Points on a hilly landscape, in no order, each with its height.
From any point a climber steps to the highest of the 5 points nearest to it. It stops when none of these is higher. Distance is the straight distance between rows; heights are no part of it.
Nik: [ 99 119 144 110 127  47 168 158  76 148 142]  height 800
matof: [163 107  90 133 134 176 163 165 131 112 156]  height 385
fisid: [108 150 126  95  87  96 200  78 131 121  98]  height 458
munu: [147 160 100 150 148 108 106  98 106 139 116]  height 407
Noz: [120 169 115  78  87 108 153  96 145 144 105]  height 667
Papo: [122 161 136 163 169 138  81  79 141 117 127]  height 331
mulog: [ 90  93 167 163 137 180  78 154 141  99 146]  height 163
megas: [171 141 158 151 156 148  76 124 120  90 120]  height 330
ves: [122 107 136  87 101 175 129 197 168 146 112]  height 114
dero: [165 109 111 115 116 121 139 151  83 146 141]  height 504
Vavu: [147 109 162 164 150 182 113 153 168  61 139]  height 207
Naman: [ 93 148 138 156 158 142  81  83 154 120 146]  height 311
Zape: [136 148 111 165 168 121 107  71 137 131 111]  height 379
Nuba: [124 155 106 107 118  98 151  87 143 162 112]  height 529
nobus: [151 125 125 115 135 158  92 146 134 150 140]  height 537
fol: [148 127 134  65  81 130 155 175 115 139 140]  height 254
nas: [137 110 160 156 149 180  86 150 140  86 138]  height 152
zab: [112  90 105 136 109  66 186  79 116 144 107]  height 452
sasu: [132 115 135 103 118  78 156 158  73 151 151]  height 520
gutiv: [ 75  87  99 155 129  40 178 101 108 126 127]  height 409
mak: [110  99  83 181 133  68 154  91 104 115 107]  height 411
senu: [109  90 128 140 140 188 139 186 177 145 134]  height 66
vagar: [149 166 133 165 159 103  94  92 103 108 104]  height 363
Ralem: [ 74  76 152 172 134 187 139 184 165 140 140]  height 82
Mig: [132 135  90 163 138  73 143  87 104 128  99]  height 438
Mor: [160 112 111  97 110 143 131 167 116 143 150]  height 502
mefe: [154 134 115 101 120 124 114 147 112 154 140]  height 728
nad: [160 110 121 152 149 187 131 152 159  81 138]  height 361
Rap: [138 136  87 144 131  87 155  71 129 156 104]  height 468
nim: [186 109 106 135 138 168 129 154 124 102 140]  height 617
migus: [167 116 111 115 126 153 107 154 114 133 135]  height 799
Naf: [ 79 129 164 160 141 155  56 121 134  99 152]  height 251
pivas: [129 151 101 137 151 112 118  81 138 157 120]  height 419
Vigov: [ 98  87 138 163 143 186 130 173 168 120 136]  height 120
savik: [124 102 147 175 151 196 130 166 169  68 145]  height 221
gof: [174 116 122 135 145 167  91 141 120 109 129]  height 507
pobe: [101  85 160 160 141 192 101 165 148 107 146]  height 126
lifo: [126  77 139 107  89  88 197  78 129 133  88]  height 378
bimaz: [144 162 132 156 169 130  80  96 116 110 119]  height 346
nedot: [131 160 134  65  98 124 118 149 136 162 121]  height 528
Veti: [129 150 129  57  70 143 135 173 135 137 108]  height 323
Bugan: [116 146 133  85  99  65 164 129  91 151 133]  height 513
kisi: [111 138 100 130 111  66 175  87 117 160 120]  height 490
zim: [110 145 146 148 154 147  64 120 139 135 144]  height 423
kimad: [ 86 111 160 155 138 162  63 145 134 119 148]  height 256
bopo: [124 138 108 146 166 122 122  60 157 152 119]  height 395
lun: [137  96 121 124 108 101 171  57 150 156  88]  height 368
moret: [136 147  92 143 130  80 133 106 101 152 124]  height 444
sesas: [102 137 112 129 121  56 161 125  78 145 134]  height 563
mubed: [159 120 108 132 124  97 122 142  67 137 139]  height 402
dimem: [120 146 114 174 162 183 155 170 179  79 144]  height 127
gemel: [103 174 159  54  91 107 172 143  90 107 118]  height 332
revo: [159 155 192 166 155 121  76 109 131  80 120]  height 217
lus: [130 130 174 153 153 157  64 126 135  91 139]  height 255
zus: [ 97  89 152 127 129 180  97 186 168 159 132]  height 50
Mem: [ 97 140 138 110 138 147  83 143 164 167 134]  height 736
bine: [181 122 163 156 153 167  98 141 135  74 121]  height 287
nin: [131 157 112  86 106 119 111 129 140 166 127]  height 703
begi: [120 168 119  94  89  87 164 104 122 146 122]  height 540
fiso: [118 167 132  63  75 127 138 146 124 139 112]  height 422
Gurez: [132 122 142  77 100  89 168 164  76 133 153]  height 369
fizal: [123 143 104 122 130 122 139  67 163 158 118]  height 457
guk: [ 97 175 142  67  94  99 186  99 102 107 115]  height 615
Kanu: [166  99 107 104 108 125 174 163  98 137 161]  height 334

For each start below, name every point that the climber comes to, in order.
guk: Noz nin mefe migus
fizal: Nuba Noz nin mefe migus
zus: pobe kimad zim
mulog: kimad zim
Kanu: sasu Nik
nad: nim migus
ves: Mor migus

Where does a climber stop that starts at each point below?
begi: migus
dimem: migus
mak: migus
senu: zim
Ralem: zim
